A landscape with many valleys, sampled at points; each row gives a point and its height.
From any point a ball rolls to the lowest of the 2 points nearest to it. It stops when none of these is lower. Distance is the straight distance between rows; heights are no part of it.
Nemum h=189: [ -3 -47   9  15  22 -16  18  41  72 -29   0   3 -62   3 -16  19  -5 -12
   7 -27]
sule h=609: [-28 -30 -22  26 -23 -18  37 -43  36  23  38  31  25 -21  56 -19  21 -35
  49  10]
depal h=419: [ -3  42  17  -5 -14  -6 -36 -12 -61   9 -30   4  36   7  -7 -16  22  70
 -52  55]
Nebis h=532: [  5 -26 -20  35 -18 -36  15   5 -12  60 -11  -5  13 -41  36   9  32 -52
  18 -32]
Mube h=260: [ 23 -31 -24 -19 -26  37  -5  20  52 -33 -20  19  -1 -64   2   8 -23 -11
 -21 -31]
zudo h=555: [-24  -1   4 -25 -23 -18 -18  69  37  -1  -8  41 -15 -13  32 -50  26 -23
  -2  19]
fupo h=440: [-59  26 -10 -19 -14  44  37 -49 -33  -9  45  19  49  15   7  47 -19  64
 -22  63]
Kegi h=47: [ 54 -21 -31  34  -8   5  43  58 -17  17 -40 -20   1   1 -27  -6 -28 -11
  57 -66]
pozog h=678: [-57   5 -38 -39   0 -15  31  57  20  52  32  36   9  39 -28  50  -1 -21
   4 -32]
tofen h=277: [-46 -40   3   7  16 -27  19  25  52   5 -39   0 -50   6  15   6  26 -26
 -23  15]
Ded h=513: [-15  38  34 -46 -35  -6 -52   6   7 -38 -31  38 -20 -27  28 -39  45 -10
  -8  22]
dudel h=580: [ 25 -69 -37  34   6 -50   0  40 -25  43 -18 -34   6 -23 -16 -11  10 -53
  10 -41]
tozi h=420: [-22 -11 -20   3 -31   2  14 -62  16  17 -60 -28  12   5   7  21  18   1
 -16  12]
gikar h=184: [-71  41 -13  13 -29  -1 -52 -82 -46  17  -7 -62 -11  42 -17  47 -12  -2
  17  -6]
zup h=341: [-48  33 -15  -1 -10  21  23 -72 -10   1 -14 -40  17  -2  29  32  25  30
 -10  56]
per h=805: [  0  -8  65  -5  -3 -16 -34  -7   9  16 -34  27   8   9  27   4  15 -13
 -42  -5]
Fimed h=672: [-45  -1  28  27  14 -30  28 -76  -3  30   4  14  14 -16  50 -17  -6   4
  57  20]
kigu h=610: [ 13  35  23  48  13 -37  11 -10  -4  25  12 -35 -11  30  31 -20  35  53
  -6  51]
dotur h=718: [-44   5  42  27  13 -36  -3 -85 -43  24 -18  -4  16  40  25   8  16   4
   9  37]
vup h=667: [ 41 -41 -47 -26  16  28  26  51  51 -56  38  24 -22 -42 -28 -36 -65 -29
  -3 -32]
zib h=378: [-24 -13 -43 -51  40 -56 -44  90 -35  49  12  36  14  41 -74  -4  -7   7
 -21 -11]
duzi h=638: [ 34  20  18  57 -28 -42  16 -11   7  39  28 -43 -14  48  -1  -2  42   9
  21  -6]
zibes h=406: [ -7  -8 -37  52   6 -15  17  -1  -4  -1 -36 -45 -35 -49  14  21 -36 -29
  66 -69]
ponop h=337: [-24   7  36  12 -11  12 -27 -59 -59 -10   2 -49 -10  34 -20  71 -45  -1
  26 -42]
daz h=322: [-22  13  32 -17   3  20  37 -38 -13  10 -40  12  42 -26  33 -20  -9  57
  30  69]
tud h=436: [ 79 -28   7  43  16 -34 -33  69 -27   9 -25  16  -2  12 -54 -41 -21  17
  26 -34]
favos h=388: [ -2  14 -37 -45  20  -3   5 102 -29  18 -22  34  24  22 -54   7 -57  20
  23 -75]
fon h=431: [ -1  -9 -23 -18  26  22   6 -81  29 -41  14   7 -13 -22 -17  33   1 -10
 -36  49]
nekud h=160: [ 15 -53 -30   6 -16  15  35  66  25   4 -42  -8 -15 -42   1   9 -18 -10
  17 -50]
Rur h=503: [ 17  -7 -36  -6  19  39   3 -94  -2 -60  12 -23 -10 -34 -49  52 -59   9
 -28   5]
koner h=241: [  6 -21 -23   4  31 -50   6  65 -29  75  32  46  46  56 -36 -43  23 -35
  10  17]
surob h=271: [  4 -36  -7  -2  13   1  16  97  51 -35  34  27 -52   8 -24  19 -59   9
  22 -38]
sed h=629: [  4 -12  12 -18  17  26 -12 -77 -29 -47  70 -39 -14  61 -45  42 -22 -33
 -40  31]
zufu h=590: [-30 -21 -48 -57 -39  -6  -3 110  32  18  15  31 -18   1   7 -10   6 -13
  -9  11]
mufa h=540: [-27 -18  12 -20   3  36  49 -58  28   4   6  32  49 -30  66 -39   4 -29
  16  30]
kaso h=216: [-80  26 -15 -12   1  39  14 -86 -28 -19  32 -28  -8  35   6  39   4 -24
   9  69]
tosig h=485: [ 43  -8   1   6 -19 -19 -29  38 -12  43 -27  22  24 -45  17 -18  31 -19
  -9 -12]
Vazel h=211: [ 28  -1   4  43  53 -25   6 -26 -46  12 -32 -26  38   6   3 -51  44  21
   1  86]
Govuk h=403: [  3  33   7 -13 -21  30 -27 -26   1 -32  68   5  18 -25  30  25   6  49
 -54  22]
Tef h=630: [ -3 -42 -60 -58 -19  21  -5  85  54 -16  63  26 -19  -5 -19 -19 -28 -27
 -16 -24]
tibo h=786: [-29  15  71 -19  38   0   4  -2 -22  29 -30  27  27  -4  53 -22  26 -36
  -3  32]
zes h=561: [  4  25  42   1  12  36 -13 -11 -26 -35 -19 -61 -14  36 -12  48 -30  52
 -39 -18]
das h=634: [-59 -36 -47 -21 -23 -21  46  62  32  50  27  37   4  30   5   4  12 -26
  21  29]
Mas h=383: [-40  21   9  -6  -3  12  21 -28 -61  28 -13  -7  66  12   9  -2  -6  76
 -21  75]
numal h=346: [ 54 -18 -11 -17  -8  25 -13 -34  56 -32  41  13  10 -41 -11 -14 -32  -8
 -44 -13]
Bepo h=352: [-50 -22  -6 -20  23  18   6 -14  38 -25 -28  28 -21 -22  12  49   7 -35
 -46  26]
devu h=85: [ 34  -3  35  37  -5 -37  -3  45  44  18  -7   5 -57  16 -33   9  23   3
  21 -12]
rolok h=531: [ 36  -4  32  13  12  46  16 -21  -1 -52 -25 -22  -6   9  18   6 -56  62
  -5 -39]
regi h=824: [ 11 -18  59  -7  39  11 -20  10  21 -22   9   4 -16 -28  34  18 -10 -37
 -37 -46]
gen h=463: [-16  56  48 -37 -25  20 -46  -8 -30 -12 -17  44  15  -6  21   1  13  23
 -27  53]
Lepul h=135: [ 69  -8   5  42   9  25  31  14 -36   3 -61 -14   3  -8  26 -20 -31  25
  36 -45]
naz h=585: [  6  43  26  22   8  -2  -5   2 -12  -9   8 -60 -31   7  17  32  20  64
 -50  14]
zita h=299: [ 48 -17  11  40 -21 -32 -22 -40 -29  36 -34 -13  31 -11 -10   5  27  32
 -33   8]
sofit h=292: [ 54   7  -6 -24 -43  35 -14  63  20 -25  18  16 -12 -14 -16 -34 -25  -4
  29 -69]
Giba h=696: [ 56 -31 -31  -7  63  20  33 -14  40 -63  11   1 -42 -57 -28 -25 -57 -31
 -15 -21]
mabup h=358: [-75 -35  -6  14  12 -29   0 -44  34  -3 -37 -24 -29   4  32  10  17 -55
  -4 -27]
samep h=239: [-35   9  45 -23  18  14  23   6  31  -8 -13  44  -3 -35  39 -38   7  22
  34  67]
pas h=221: [ 58 -10   1  42 -16 -14   0 -22 -23  28 -38 -49   6 -36  11  24   8  11
  27 -48]
Neni h=501: [ 61  12  31  11 -22   5 -15  16   8  -9 -20 -38  -6   9  11 -29 -17  63
 -23 -32]
banur h=286: [ 49  45  -7  -5 -63  10  -5  50  30  11   5   5 -13  36 -35 -18  39  20
  23  -5]
Kad h=560: [ 24  -9  -8  17  33  61  27 -65 -14 -67 -11  -2  -6 -11  -1  32 -85  10
  13 -27]
buzu h=437: [-67  14  -5  18  28   0  -3 -84  29 -23   2 -36 -23  -5  45 -11  28 -48
  25  15]
Zites h=315: [ 32   6  -5  27   0  25  22 -33  -6 -27  -7 -56 -20 -46  25  35 -20   6
  43 -56]
kevom h=671: [-32  33  31  -4  28  18 -15 -66 -24 -28  63 -49 -11  37  22  39  13  -4
 -47  19]
bifus h=204: [ 36  31   4 -10 -48  27 -13  36  53  -6  39  23  -9 -22  -1 -13  25 -23
   4 -13]
biba h=415: [ 36   8 -17 -18  13 -22 -32  91 -19   9 -14  24   8  33 -85 -28 -11  -3
  21 -55]
ven h=755: [-67   6  62 -11  33  22  12 -60 -29   8  -3  10  11  31  34  14  -3 -41
  29  42]
nutu h=336: [ -56   32  -31   -6   -3   14  -29 -106   -6  -31   15  -49  -21    8
    4   46    8  -26    7   -3]
sipi h=479: [-18 -22 -11 -12 -17   3  35 -14  17  39 -52  17  40 -17  39 -23  27 -16
 -15  24]
nen h=464: [ 32  47  29 -13 -57   3 -49   1  14 -15  26 -17  11 -15  33 -30  18  59
 -39 -14]
zop h=458: [ 58   2  11   3 -23 -41 -63  53 -23  -6 -31  10  -9 -24 -25 -51  38  11
   4 -26]
muf h=257: [ 64 -20 -15  70  19 -41 -20  -8 -23  20 -11 -34  19   2 -29 -22  55  11
   5  30]
kazi h=173: [ 27   9  11  30 -10 -44  -4  63  -6  52  12  27  -1  27 -44  -5  38 -31
  18  -9]
kesot h=335: [-51  22 -34 -66 -25 -54 -36  98 -31  19   6  60  -8  39 -68 -45  15 -15
   4 -24]
dor h=349: [ 15  41  -3 -37  10  39  14 101   5 -16  17  35  -4  22 -29   4 -43 -15
  40 -77]
zoput h=287: [ -2  22 -29 -27   1 -48 -20  74 -33  33   8  68  29  33 -60 -68  32 -29
  34  15]
bivo h=314: [ 40  11  -7  -5 -24  20  -2 -34  44 -15  64  30  14 -24  38 -18  21   3
 -14  20]
dufes h=471: [-26  11 -40 -14  -4  34   9 -62 -26 -28  90  -3  32   5 -13  33 -20  32
 -64  42]
rud h=268: [ -7 -15  18  55  43 -54  19 -13 -21  45 -30   3   5   8  14 -42  45 -17
  45  47]
vebe h=591: [ 16   8  24 -21  38  64  -8 -45 -29 -65  39 -56 -28  29 -32  49 -48  19
 -34   3]

Call two points neighbours if one is among the 2 nearest of the other. Go from one point of each pair to the other, from neighbour to neighbour, staying as low as possible. Name the highest point that can't be avoided.
devu, gikar | buzu
samep, Vazel | dufes
kaso, gikar | nutu
Kegi, Vazel | zita

For each start below, name the point where the ball stops.
Nebis | bifus
vup | samep
per | kaso
das | samep
pozog | samep
